Points, in no order, along strands that fork and pass close to each other.
Points whose rows are less than 86 apart are linked; no others are. Some points are linked to none.
Z413: [ -5  -8  65 -29 -16  69  -6 -36  -2  29 -53 -22   8 -13 -18 -16  50  41
  40  36  13 -26]
Z295: [-47  -6   7 -22  76  10 -37 -35  33  80  10  -7 -32   9 -47  -1   6  12
  -5   1 -13   7]
Z628: [ -8 -17  -6 -59 -13  51 -18  23 -36 -34 -58 -25 -26 -27 -26   7  32 -31
  -6  35  -7 -14]
Z477: [ 48   0  28  -5 -19  31  39  58  -7 -46  21  -7 -19 -23   5 -32   2 -18
 -14  16  35  21]
Z313: [ 10  -3 -26  23 -36 -40  22   2 -25 -51  11   9  33 -46   0  23 -31   2
  -7 -26 -41  -8]
Z479: [-12 -15  14  38  53 -15  -8   0  41  45  32  -9 -27   2 -74 -23 -17 -20
 -55   2 -32 -12]
Z247: [-11  26  57 -17 -25  66 -22 -64   3  28 -48 -27  26 -23 -16 -10  53  30
  51  26 -11 -33]
Z462: [ 15  -4  22 -32  -1 -53 -11 -15 -33  13  50 -62  16  -5 -48 -27 -39  26
 -45   7 -10  18]
Z615: [-25  13  -6 -10  46  59 -41   8  -6  -1 -26   0 -19   4 -63  30  12 -67
 -12 -25 -36 -14]
Z916: [ -2  12  -9  21   0  -7  18  -1  61   4  -1  -7 -27  15  71 -13  -1  30
  37  14 -15   0]
Z728: [  6  34 -14  -4 -85 -18  -8 -21 -19 -45 -35 -33  52 -37  17  -2  -5  -1
  22 -21 -21  -3]
Z752: [  1   2  22  -4 -47 -11   4 -24 -49 -13 -32  12  58  13  20  22  -8  34
  30 -32  23  16]
Z988: [ 27  34  29  17 -66  60   3   1  14 -40 -48 -11   2 -59  -1 -20  14  -3
   4  -5  -6 -18]
Z765: [-15 -11 -11  49  -3 -10  33   8   9 -21  -4  48  -1 -22  -6  28 -25  -7
 -20 -10 -15  -8]
Z556: [ 30   8  69  17 -36   4  30   6 -20 -17  27  -5  18   8 -17 -19 -18   0
 -16 -12  42  14]
Z794: [-20  -6  16 -11 -21   4 -29 -15 -25  -5 -30  12  37  27  23  39   6  22
  17 -19   5  21]
Z801: [ 22  14  26  37  11  25  25  30  60   2  14  -2 -40  14  24 -42  -4   0
  -3  22  14   8]
Z836: [ 36 -19  51  64  -6 -53  24 -11   1   1  63  -1  17  43  -3 -14 -27   1
 -33 -15  14  -4]
Z377: [-10  19   5  22 -53 -22  50 -39  34  -4 -11 -33  17  -7  12 -45 -20  59
  42  12 -20 -10]
Z837: [ 30  -6  -8  30   6 -37  28  19 -35 -47  63  47  38 -16  15  35 -18 -24
 -25 -33   5 -25]
Z121: [-27   6  26  -2  17  29 -35 -11 -23  -7 -28  28   8  35 -30  63   7 -28
 -19 -32  20   0]
Z952: [  1  24  47 -10 -49  -3 -20 -30   5  -8  -3 -26  31  18  52   8   4  32
  34 -29  11  11]
Z758: [-33  11 -16 -24  42  44 -66   0  15  21 -31 -15 -17  16 -27  24  23 -44
  -1 -21 -42   2]
Z385: [ 44   6 -23  16  15 -17  10  34   8   9  33  21  29  37  45 -11   6  11
  10  13  19  18]
Z494: [ -1  -4 -20  42  38 -28 -59  -6  38  43  29 -11 -30  26  -1 -12  -7 -63
 -41 -16  -7 -15]
Z888: [ 16  28  35  64 -64 -14  12 -24  42 -27  -8 -24  16  -8   6  -9 -30   3
   4 -34 -34 -21]
Z182: [-53 -14  -3  -1   7  30 -17 -33 -16  12 -71  31  12   7 -34  55  10  18
   1 -19 -22  -5]
Z769: [  0 -18   0 -25  26 -10 -13  15 -38 -13  23   4  -8  20 -44  23 -18 -37
 -46  -1  18  12]
Z531: [ 22  26  42  28 -22  36  16   6  67  -4 -10 -17 -34  -5  17 -30   4  17
  13   7 -20  -9]
Z35: [ 26 -29 -70 -20  29  -6  48  62  -5  -5   0  32  -1 -18  10 -35  10   5
  14  45  -5  21]
Z241: [-15  -7 -37   9   4  10  -7  23  -3  -5 -67  47   2   5  57  18  19  13
  36   0  11  19]
Z875: [ 11  -8 -57 -36 -12 -24 -13  14 -47 -48 -15   6  45 -30  23  27  -2   2
  14 -17 -43  13]
Z730: [ -5  28   5  55 -43  17  -4  -2  48 -22 -48  12   5 -14  30  19  -7  11
  15 -22 -47 -10]
Z401: [-23  -7 -19  24  37  33  30  26  56  33 -22  14 -39 -15 -44 -30  -3 -17
 -15  18 -31   3]
Z922: [ 30   6  -1  -7 -26  46   1  51  -7 -61 -49   1 -28 -45  39  -7  31  -3
  12  11  11   8]
Z935: [  2 -24  24  11  31 -34 -10   7  40  31  65 -34 -35  14 -47 -40 -18  -9
 -54  17 -18  -3]
Z486: [  4  -7 -19  16   9  -9 -10  36  -4 -38  19   0 -20 -12  -9  15 -18 -59
 -40 -13 -17  -2]
Z124: [ -8 -29  43 -28  -2  52  41   7 -58 -16 -18  25 -10  -3 -40  15  11   0
 -10  16  51   1]
Z960: [ -7  12  20 -68 -32  11 -67 -12   8 -11  13 -68  -8  -4  18   9  12 -10
   7  -4 -21   9]
Z685: [ 52  17 -15  15 -18  12  23  42  -5 -47 -38  24  14 -11  73 -18  19  43
  53  -3   5  18]
Z930: [ 17  -1 -57 -22  45 -31 -41  20 -58  -9  28  27  36  36  10  45  -4 -37
 -14 -25  15  11]
Z367: [-18   8  39  30 -36  37  45 -20 -12 -27 -36  54  14 -23 -12  34  -5  20
   3 -16  19 -18]
Z792: [  2  -5  20 -12  15 -35  -8  -9  32  24  53 -18 -18  29  30  -8  -4  18
   9  13  12  10]
Z370: [  8  15 -27  61  28 -16   2   3  58  46  20  15 -31  38  60 -17  -5 -11
  11   6  23  -7]
Z233: [ -7  -1 -13 -21   3  11  -4  30 -26 -58  15   8 -16 -26   1  31 -11 -57
 -30 -17  -9 -18]
Z42: [  5   1 -34  43  -9 -14  19  28  11 -25 -17  39   7  -3  38  18 -11  -9
   3  -6 -14  10]
Z166: [-22  -7 -84  28  50 -42 -25  -2 -46  16  13  39 -12  -4  -5  38 -39 -50
 -32 -29  14 -18]
Z940: [-30  -2   0 -64   7  48 -66 -12   4   4 -46 -45 -12  -5 -15  20  43  -5
  11  15 -47  -8]
Z890: [ -8 -11 -47 -49  -8  -5  23  19 -63 -64   2  27  26 -51  22  31  -3   1
  12 -14 -29 -24]
Z864: [ 39  15 -35  53  11 -24   7  22 -17 -31   9  69  38   8  63  47  -1 -11
   8 -34  21  -7]
Z509: [ -7   4  56  16 -16  64  20 -11   5  10 -36  19   3  -1 -36   1  21  14
   1   2   9  -3]
Z238: [-12  -2  31 -29 -11  34 -14 -20   7  16  -7 -25   0   3 -50  -1   6  14
 -12  17 -23   1]
Z227: [-34  -2  17 -10  57  35 -14 -13  51  64  10  -2 -37  12 -37 -12  16  -5
   7  14 -10   5]
Z646: [ 27  10 -26  30  12 -17  14  34 -22 -49  43  58  22 -10  47  41  -4 -43
 -18 -33  12 -23]
Z727: [-11  -8   3  30  22 -14 -26 -10   1  -9   7 -17  -6  -5 -66  29 -23 -26
 -60 -21 -55 -24]
Z725: [ 40  12  45  39   5  16  20  30 -18 -30  11  40   1  16  15  15  -7   1
  -8 -19  66  19]
Z605: [ -8 -23  50 -39 -18  59   9 -11 -56  -3 -52   1   2  -8 -44  15  24   5
   2  25  33 -16]
Z562: [ -6   8   1  15   1  32  29  32 -24 -44 -41  65 -20 -34  37  27  15   4
   8  -6  40  -5]
Z896: [ 13 -20 -77  -4  40 -17  26  47 -13  28  20  42   1   1   7 -23  -6 -17
   0  31  22  19]
Z808: [-16 -31  -9 -21 -10   3  32  11 -14   5 -20  -6  -6 -19 -43 -25  -2  28
  -5  46 -10  16]
Z52: [  1  -3 -24 -24   5  46  -2  58 -11 -43 -50  14 -37 -37  22   6  28 -32
   0  11  15   6]
Z679: [ 22 -18 -49  41  29 -60  17  18 -15   2  39  33  21   0  -8   7 -19  -7
 -27   4  -4  -3]
Z318: [ 16 -14  -2 -13 -25 -35  18  -1 -42 -20  20 -14  43  -8 -24 -11 -26  28
  -6  -5  -7  17]
Z4: [ -8  20  22  13  13  20 -46   2  33  12 -20  27 -15  36  61  22  23   9
  20 -22  33  19]
Z668: [  2   4  33 -66  -3  27  -2 -25  53  13  20 -44 -42 -18   6 -17  32  12
  31  29   1   6]
Z447: [ 13  27 -48  37  22 -10 -29  28   4  11 -15  44  21  33  85  20  15  -7
  23 -12  30  14]
Z358: [-44  -9  31 -52  52   9 -35 -55  26  63   6  -2 -30  17 -27  27  21  31
  18   3  -3   9]
Z540: [-21 -32  -8 -18  13   4  48  22 -33  -9  -5  23  -6 -24 -44  -1 -17   3
 -22  23   8   9]
Z780: [-39  -2 -62  -5  48 -15 -35   0 -56  -2  -3  30 -28   8 -23  40 -31 -76
 -29 -30   7 -16]
Z457: [ 18 -18 -40  19  -7 -68  -3  15 -24 -39  30 -12  17 -30 -11  19 -29 -11
 -39 -12 -54  -7]
Z912: [ 29  11  34  -1 -40  47  26  29 -29 -56 -35   8 -13 -43  13 -14  22  12
   8   6  41   2]
Z645: [ -5 -21 -56  27  50 -12  35  30 -12  49  23  38 -13  14 -17 -22 -20 -23
 -14  28  49  15]
Z919: [ 24 -12 -26  -9  29 -32 -12  25 -49 -22  42  11  18  14  -6  30 -18 -37
 -30 -11  11   9]
Z268: [-59  10 -10  14  44  10 -41 -40  46  67 -33  21  -8  16  -4  27  12  13
  29 -26 -42  -8]
Z23: [ -9 -17   6 -22 -20  -2  10  -6  10  12   1 -27  -7 -12 -23 -23 -10  27
  -9  27 -20  12]
Z539: [-41  -6 -18   9  -5  -4  33 -10 -20 -35  14  21 -13 -56 -54  26 -33  -5
 -48  -7 -41 -39]
Z475: [-31 -30 -29 -13  27   9  50  29 -27  -6  -8  56 -14 -17 -12   8  -3 -10
  -9  12  28   2]
Z58: [ -4 -21  47   1  13  31  35   8 -34  -9   6  38  -3  19 -40  17  -9   3
 -27   1  58  15]
Z724: [ 29  30  56   5 -57  14  21  -4 -41 -41   3 -17  36 -19 -18 -16  -4  -4
  -4 -25  55   4]
Z251: [  9  -3  10  56  30 -60   1 -53  72  27  58 -12 -44  42  40  -2   2  -7
   1   2  -6 -28]
Z937: [-26   4 -41  52  29  24 -12   8  20  32 -44  64 -15  11  28   5 -11 -33
  12 -21  33   3]
Z763: [ 18 -18 -17  37  44 -64  -4 -10  53  51  78 -26 -46  27  12 -34  -2 -21
 -32  23   5 -12]
Z964: [ -9  10  56  25 -40 -22 -15 -50   2   7   6 -24  40  18 -13  17 -23  23
   4 -38  -7  -3]
Z353: [ -4  31  32  44  37  25 -25 -11  54  42  -5  30 -40  48  43   8  13   7
  20 -18  40   1]
Z148: [-47  -8 -24  33  21   1  31  -5   6  -6   0  50 -17 -34 -41  31 -35 -18
 -34 -19 -24 -34]
Z723: [ 27  12  69  36   6  58  43  20  31  -8   8  11 -28  -8 -46 -22   4  -3
 -25   8  17   5]
Z813: [ 34 -12  37  64 -24 -45  55  -9 -15 -20  36  10  29  18 -17 -15 -38  14
 -14 -13   9  -7]
Z603: [ 32  -6 -80  29  38 -40 -25  31 -19  33  39  15  14  17  20  -1  -2 -57
 -18  -8  16   0]
Z93: [ 18  -7   0   1  40 -56 -17 -12  22  45  79  -6  -4  52  41   4   4   0
   2  12  28   7]
Z214: [-33   1 -30 -18  45  23 -36   7 -24  -6 -20  16 -29  15 -42  32  -9 -76
 -20 -21   1  -8]
Z659: [ -2 -13 -48  25  17 -55 -19  16 -16 -32  23  -7 -17 -22 -20  23 -32 -46
 -67 -14 -41 -15]
Z143: [ 30  21  -9 -21 -60 -26 -13   7 -16 -37   3 -41  52 -18  38 -17   3   5
  31 -23 -23  13]
Z917: [ -6 -22 -42  33  43 -38  -4  14  -9  36  27  23  -7  20 -22  -4 -22 -16
 -35   4  13  13]
Z621: [  2  -4 -55 -36  55 -41 -40  11 -23  48  39   7  23  39  22   1   2   5
   0   8  19  25]
Z9: [ -8   9  71 -14 -33  50   0 -30  -2  17 -29  -6  14   7 -15  -5  27  37
  24   2  23   2]
Z913: [ 52   9  25 -35 -23 -17  25  18 -31 -13  43 -28  51  13   5 -42   3  17
  15 -12  37  24]
Z257: [  6   4  34 -80 -30  15  -1 -24  11  10  29 -74 -22 -22 -16 -46  22  13
  15  38   6   1]
Z942: [-18 -16   2 -42   1  -9 -31  -6 -48   2 -17  -5  22  30   0  28   3  17
   1   4  14  26]
Z249: [ 33   3 -26  27  40  -6  21  55  29  32  50   3 -28  19  38 -56   3 -28
  -5  42  37  20]
Z835: [-11  24  27  12 -74  -7  45 -39 -38 -14 -34  -6  57 -30 -33 -22  -7  24
  12  -9  41 -13]
Z410: [-18  -5 -56 -37  12  -9   4  31 -53 -60  13  23 -10 -35   8  33  -6 -37
 -15 -15 -24 -27]
Z38: [  1   5  49 -32  -5  -5 -49 -29  10   2  47 -58 -11  19 -29  10   1  -7
 -27 -11 -24   0]
Z444: [ 53  41  -6  30 -50   5  26  22  -3 -59 -24  -4  19 -21  67 -21   2  33
  42 -25   2  12]
Z194: [-27  19  43 -16 -38  31 -18 -78  15  29 -39 -17  23 -15  -9   3  27  49
  44   3 -25 -27]
Z871: [-14   6   5 -28 -44 -27  49 -49  21  14   1 -54   0 -25   0 -59  -4  73
  51  34  -8  -4]
Z786: [  7 -13 -89  26  45 -34 -37  11 -51  39  32  19  -4  10   0  11 -17 -78
 -25 -16  28  -5]
Z891: [ 20  42  31  47 -51  58  -6  -9  34 -41 -54   6   1 -34  17  11  12   5
  10 -27 -27 -16]
Z146: [-40 -24 -38 -15  38  25   9  25 -31   1 -36  41 -29 -11  -4  20   2 -35
  -4  -3  33   0]
Z360: [ -2  -4 -29  -1  48 -57 -56 -15  -3  50  60 -11   2  45  29  20  -1  -9
 -11   1  19   8]
Z778: [ -9  -1  13 -63 -14  54 -42   8 -17 -14 -51 -42 -17  -8 -14   5  35 -18
   1  22 -24  -6]
Z26: [  0 -10  14  49  43  -9 -31   8  40  25  33  -7 -21  18 -41  -8  -4 -58
 -48 -17 -23 -17]
Z224: [-10  -1  -7   1  11  56  14  28  46   7 -29  -6 -33 -32 -40 -29  21 -19
 -15  27 -35   1]
Z619: [-13  18 -16  16  11 -10 -53  -1  17  11 -22  28   3  40  77  36  14  -6
  29 -25  19  15]
Z924: [ 31   0  40  45  10 -58   8 -43  46  11  71 -13 -16  57  47   0  -2   9
  -2  -8  11 -21]
Z845: [-29  -6 -52 -16   6 -13 -44  12   3  -3 -37  -3   1   5  27  21   7  -8
   5  -5 -31  18]
Z584: [ -3  -7 -40 -27 -23 -38 -28 -13 -40 -24 -30  -9  44 -21  10  23  -8  35
  14 -15 -49  17]
Z671: [-12 -10 -31 -43  32 -27   2   6 -85 -20   8 -14 -11 -11 -62  24 -31   6
 -53  13 -13  10]
Z714: [ 41  -6  11 -11   5   7  20  27 -41 -20  -3  42  44  17  34   2  14  39
  29  -5  42  27]
Z484: [ 12 -13 -42  22  41  -3  13  37  23  62  48   9 -35  18   3 -45 -12 -41
 -17  35  44  16]
Z580: [ 65   1 -20 -15 -14 -56   0  16 -12 -23  49 -24  58   3  12 -25 -17  16
  11 -14 -30   7]
Z611: [ 11 -13 -65  17  22 -11  54  51  33  11   0  16 -18  -3  31 -51  -1  11
  16  49  -8  16]
Z188: [ 25  33  35  10 -58  41  16   3  37 -20 -25 -31  -8 -32   5 -44  10  19
  13  12 -12  -7]
Z666: [-44  -5 -34  -2  63 -24 -62 -39   9  87  17   4 -26  30  -2   3 -18  -7
  -3 -10  21   9]
Z804: [-30   0  -6  -3   2 -37  24 -56  59  22   5 -10 -26  18  31   2 -11  59
  47  10 -31   2]
Z432: [-13  16  11  41 -56 -24  34 -48  31  13 -11 -38  21 -10 -24 -32 -36  56
  11 -11 -50 -17]
Z718: [ 28  10  12 -47   9 -21 -31 -14   0  -1  40  -7  19  29  83  15  28  27
  53  -5  22  19]
Z120: [ 43   3  -1  18  20  13  43  61  29  -4  32  -1 -32  10  35 -55   6   5
   3  41  30  21]
Z474: [ 20 -19  -5  22  28 -50   1  25  22  26  69 -18 -16  28  -7 -35 -10 -14
 -32  29   3   5]
Z33: [-50 -25 -13  -5   6  23  19 -10 -27  -1 -65  50  -1 -17 -24  42   6  15
  -3   2   1  -8]
Z379: [ 29   8  32   0 -19  43  25  49  14 -43   9 -14 -33 -37 -19 -23  -2 -47
 -36  12   6   3]
Z773: [ 11   2  37 -61 -46  19  20 -10  -8   6   9 -59   0 -22 -36 -61   7  18
   8  41  24   0]
Z418: [  5 -17   2 -26 -11  46  17  39  34  -5 -19 -29 -36 -29 -16 -46  15  -9
 -13  44 -14  11]
Z212: [-16  -8 -36  45  19  -2  33  26  58  30 -18  21 -31   3 -14 -35 -17   1
  -9  30 -24   9]
Z65: [ 28  25 -42  27  37 -23 -13  11  40  44  52   3 -20  43  84  -6  23  -8
  26   8  37  -1]
Z655: [ 11 -21  34 -14   6 -38  10 -18  10  27  68 -26  -4  27 -12 -22 -20  36
  -2  12  12  17]
Z250: [-22 -14 -29 -67  25  -9 -25   6 -88 -17 -21 -23 -15   8 -49  31  -8  -7
 -35  15 -15   6]
Z216: [  8  23  16 -19 -64 -11  27 -13 -61 -31  -7 -15  62 -34 -23  -5  -6  -6
  15 -24  43  -8]
Z130: [ 10  15 -33  63   4  -7   0  24  15  -6 -17  54  14  22  55  27  -4  -6
  11 -14  18   7]
Z490: [-59 -43 -29 -35  25  28 -17   2 -14  27 -86  11 -16  -4 -24  15  28  10
  18  23 -13   0]
Z495: [-47 -21   4 -32  36  47 -28  -6   0  38 -60   7 -16  15 -18  10  32   4
  15  12   1   4]
Z699: [-36 -15 -30 -24   2  14 -23  18  13  10 -63  16 -12   2  41  12  23   8
  28   8  -8  14]
Z345: [ -7 -29   3 -10 -38  26  55  -1 -17  -9 -39   3  -1 -38 -38 -30   2  26
   1  44  -3  -6]
Z555: [ 30   0   8  -8 -22 -15  17   6 -27 -18 -11  11  58  18  34  -2   1  47
  41 -13  11  23]
Z796: [-21 -12 -32 -55  31 -23 -46  12 -59  -4  -7 -23   1  22 -13  28  -3  -3
 -21   8 -10  24]
Z957: [ -1   4  24  -7 -29  27  21  -2 -22 -49  25 -13  -8 -44 -61  12 -26 -40
 -47  -6 -12 -33]
Z428: [ -5   9  -5 -28  34  -7 -45   3  44  31  30 -13 -44  20  60  -3  23 -27
  13   2  26  10]
Z852: [ -4  26  57  13 -36 -12  -9 -60  28   8   5 -13  18  26  25  11 -10  37
  27 -31  -8 -11]
Z102: [  3   7  43 -65  -2   5 -53 -26  22  -4  39 -50 -19  14  15  18  15 -14
   1  -6  -2   6]
Z429: [-29  -2 -39 -27  21  -6 -11   4  62  33 -19 -12 -45  -4  41 -28  21  11
  39  35 -19   9]
Z677: [-16  -5 -52  15  21  -5  24  30  58  27  -8   4 -39   5  30 -43  -2  13
  13  41 -22  10]
Z243: [ 17  -9  39  69 -42 -26  63 -21   5 -24  23   9  17 -14 -37 -10 -48   5
 -24 -19  -7 -23]
Z80: [-52  -8 -21  33  45  34  16  -4   4  20 -25  56 -22 -26 -51  28 -12 -39
 -21 -26  -8 -24]
Z868: [ 29  22  32 -36 -20 -25  -7 -30   8  -9  33 -34  10  14  73  -1  13  30
  49 -15  17  16]
Z817: [  6  14  14  61 -61 -44  24 -38  20 -20  -1 -27  36   0   8 -13 -40  31
   7 -33 -40 -16]
Z118: [-25 -14  19 -21  42   8  -6   5  30  44  23   2 -22  27 -22 -18   3  -4
 -11  22  18  17]
Z34: [ 40  18 -22 -23  30 -32 -42   7   6  26  53  11  25  54  79  17  25   5
  29  -5  27  11]
Z344: [ 15  13 -19  20  -6  16   0  39  19 -22 -51  21 -13   0  72  -2  23  19
  31   7   7  18]
Z694: [  6  -9  -9 -32  28 -40 -16   8 -49  -4  28 -44  -4  -2 -53   1 -33   6
 -58  12 -23  21]
Z350: [ 22   2 -13 -41 -34  -3 -17  23 -30 -41   7 -35  23 -19  16  -9   0 -13
   4   5 -14  19]
Z325: [-30  19   9  16  42  15 -48 -18  61  49  -5  10 -18  21  15  16  17 -22
  17 -29 -21  -5]
Z620: [-46 -17  28 -48  37  32 -36 -25  16  45 -26   5 -24  22   2  11  40  22
  27   8   9   5]
Z906: [ 27  -7   2 -24  18  18   3  44 -39 -12 -14  39  10  14  42  11  34   4
  20   6  52  27]
Z43: [ 18 -24 -21 -51  40  27   9  54 -50 -19 -12  31  -1   3  22   8  28 -20
  11  17  46  21]
Z893: [-14 -32 -24 -56   4  34   8  48 -42 -37 -48  -4 -31 -28  -8  10  25 -31
   7  37  16  -5]
Z819: [ -6  -6  40 -50 -23  33 -17 -20  23   5 -38 -25 -29 -10  40 -13  47  40
  50  29  14  -7]
Z681: [-27   2 -47 -26 -15 -37 -49  -9  -9  -8 -43 -27  12 -18  13  24  -6  29
   5  -5 -64  17]
Z686: [-28  -7  16 -43  20  21 -35 -13 -17  25  -1 -36 -10  23 -64  12   6   4
 -31   6 -16   7]
Z61: [  1   1   3   4 -50  14  46   2 -23 -45 -10  15   8 -50 -12   4 -21  -2
  -9  -6  -1 -16]
Z711: [ 12  23  42 -23 -38  49   1 -24 -37 -32  12 -36  16 -24 -85   0  -4 -46
 -45   0 -10 -29]
Z536: [  9  21  51 -11 -50  -2  28 -26  10   8  12 -38  21   9   4 -39  -6  38
  30  -3  23   4]
Z795: [-22   1 -58 -28  41 -34 -15 -18  48  46  11  -2 -40   9  58  -2   9  13
  49  28  -6  18]
Z31: [  3   7  55 -41 -14 -23 -20 -42  -2  18  55 -67   6   4 -53 -21 -12  17
 -27   0  -4   1]
Z18: [ -5 -11  28 -48 -10   6  -8 -14  -4  10 -23 -18  -4  14  56  -1  37  47
  57  20  23  12]
Z400: [ 23   6  41  25  17  54   7  39  34  -8  20   0 -34  -4 -39 -17   2 -44
 -39   4   7   5]
Z359: [ 14   1  54  56 -12 -50 -10 -49  48  12  46 -17   2  48  28   2 -19  16
  -6 -28 -20 -22]
Z931: [ 17   3 -32 -13  21  17 -25  53 -15 -24   4   1 -16   4  29   9  11 -58
 -10   6  24  20]
Z798: [-27   0 -25  32 -30  12  10  -3  28 -20 -64  34   4 -29   8  30  -7   4
   8 -13 -47 -13]
Z658: [ 11  32  40 -24 -48  33 -42 -37 -15 -18   7 -60  29 -13 -59  -1  -2 -32
 -30  -7 -23 -18]
Z506: [  3   0  41 -32 -47  26  34  -9 -36  -7 -13 -32  17 -29 -61 -49   3   8
  -8  33  35  -6]
Z625: [ 63 -12 -65  27  29 -56  21  25  -4   0  50  33  40  16   9  -9  -9  -4
 -10   5 -15 -13]
Z674: [ 23  35  49  62 -20  36  16   1  27 -20 -29  27 -14  14  22   0   0  41
  16 -19  22   5]
Z999: [  8  20  32  30 -65 -14  62 -24 -29 -16 -20   5  46  -9  -4 -21 -20  38
  25 -17  30  -3]
Z6: [ 10   9 -21  15 -46 -12  44  20 -13 -60 -18  23  22 -54  32  15 -10   3
  15 -17 -20 -11]
Z430: [-49  -4 -33  41  38  29   5   0  25  36 -54  58 -24 -13 -20  13 -11 -26
  -1 -22  -5  -6]
Z673: [ 13   0  -4  14 -19 -67  46 -31  -5   9  34 -22  41  21   4 -33 -34  71
  30  -5 -14   3]
Z889: [  1  -4  -1 -58 -16 -17 -51  -1 -23 -18  22 -58  11   6   3   2   3   5
  -2   5 -26  23]
Z902: [-16  10 -14  35  41 -22 -66 -33  67  53  23  -5 -29  23  24  11   7 -40
  -4 -25 -12 -22]
Z110: [-20  -1   3   1 -34  11  48   3 -24 -53  26  10  -8 -68 -34   7 -30 -13
 -35  -7 -27 -46]
Z928: [ -9   2  18 -50  -7  33 -18 -14  50  10 -24 -31 -36 -18  29 -14  40  19
  32  25 -19  -1]
Z473: [-22  -5 -35  12  35  18  -5  27 -20  19 -28  54 -12  14  24  18   4 -37
   0  -7  46  13]
Z393: [ -3  -9  41 -14 -49  50  49 -17  -7   4 -30 -10  11 -40 -63 -44   8  15
  -2  41  13 -18]
Z525: [ 12  19  35  56 -57   2  44 -20  20 -23  -3  -3  17 -23 -38  -6 -32   2
 -15 -22 -17 -22]
Z606: [ 23 -10  21 -19 -12  34  23  41   5 -14  -5 -13 -19 -13   8 -36  17   3
   1  34  22  26]
Z828: [-20  15  16  -4 -60 -21 -32 -55 -18  -1 -17 -29  45  -5  -9  19 -15  33
   8 -30 -25  -1]
Z665: [ 16 -18  49  61  -2 -66 -13 -35  11   7  49  -2  20  52   1   4 -16  10
 -35 -34  -9 -12]
Z101: [ 21  29  -3  26 -64 -28  59 -10 -13 -24 -17 -23  66 -15   7 -39 -18  37
  42 -23  10   1]
Z372: [ 13  -1 -17  68  28 -28  10   4  72  43  42  -8 -50  29  24 -43  -1 -26
 -12  11   7 -20]
Z317: [ 25 -15 -71 -36  54 -34 -25  20 -49  13  21  30  35  25   4  20   6  -9
   6   2  12  19]
Z349: [ 10 -15  58  -1  -4   0  26  10 -47 -14  35  15  22  22 -38  18 -15  -7
 -32 -13  52  20]
Z831: [ 10  21 -11   0 -51 -47  44 -21 -23  -1   0 -27  66  -2  -2 -39 -18  64
  45 -14 -10   7]
Z899: [-38 -11 -48   6 -20   6  21  12  -8 -34 -59  43  -6 -48  23  31   2   6
  12  -3 -34 -13]
Z113: [ 11  -5  45 -23 -38  57  12   2 -40 -26 -57  -6   9 -30 -12  -9  30   7
  11  19  42 -15]
Z145: [-55   3   5   3  20  28 -40 -34  14  35 -57  28  12  17 -13  44  20  15
  22 -25 -33  -5]
Z49: [-32  13 -21 -25  16  38 -58 -17   4   8 -43 -32  -4  -8 -47  27  24 -15
  -5   1 -74 -10]
Z158: [ 41   4 -68  18  42 -44 -22  18  29  57  76 -18 -11  29  61 -21  19 -21
   8  12  23  -6]
Z64: [ 68  -9 -34  24   7 -56  39  11 -17 -33  61  49  56  -1   0   7 -22   4
 -13 -28 -11 -28]
Z187: [  5 -13  21  16  -4 -59  40 -44  12  24  55 -20   9  31   2 -21 -33  59
   9  10  -5   2]
Z900: [-47 -44   0 -32  15  36  12  -9 -43   9 -69  21  -7 -12 -61  24  17  11
   1  31  -1 -12]
Z176: [ -5  -3  44   2 -10  76  34  -7  -6   7 -39  11  -2 -26 -70 -16  23  10
  -9  32  -4 -16]
Z508: [  0   6  29  33  40 -38 -33 -56  79  44  45  -6 -36  33  18  16  18 -25
  -3 -28 -14 -28]
Z346: [-17  22  20   8 -54  19 -13 -54  13   7 -38 -19  38 -14 -22   7  -1  32
  19 -15 -36 -19]
Z702: [-21 -20  12 -24  34   7 -14   9  -5  25  18 -12 -18  22 -55  -2 -14 -13
 -35  16   8  13]
Z215: [ 12  20  48 -13 -39  -2 -57 -33  -2 -15  32 -69  23  -2 -33   7  -5 -28
 -26 -27 -33 -13]

Follow the links from the first point to the second, and from the first to the third. Name the last point that the two ways share.
Z773; Z769; Z864: Z808
Z212; Z148; Z4: Z130
Z474; Z888; Z900: Z902
Z42; Z393; Z792: Z808

A fork is a point with three links, a tip a point with one. Leave the first point through the second and follow the links. Name the first fork or tip that comes.
Z605; Z113: Z603
Z813; Z243: Z871
Z176; Z509: Z34
Z250; Z796: Z43
Z685; Z344: Z110

Name the points in between on the shortest way along the links from the first point to the second, in order.
Z728; Z250: Z143, Z350, Z889, Z960, Z102, Z38, Z31, Z462, Z694, Z671
Z33; Z146: Z900, Z490, Z495, Z620, Z358, Z295, Z227, Z118, Z702, Z686, Z238, Z23, Z808, Z540, Z475
Z677; Z957: Z611, Z35, Z896, Z645, Z917, Z679, Z625, Z64, Z837, Z646, Z864, Z130, Z42, Z765, Z148, Z539, Z110
Z912; Z835: Z113, Z605, Z124, Z58, Z349, Z556, Z724, Z216
Z730; Z837: Z891, Z988, Z188, Z531, Z801, Z120, Z249, Z484, Z645, Z917, Z679, Z625, Z64
Z508; Z358: Z902, Z325, Z268, Z145, Z182, Z33, Z900, Z490, Z495, Z620
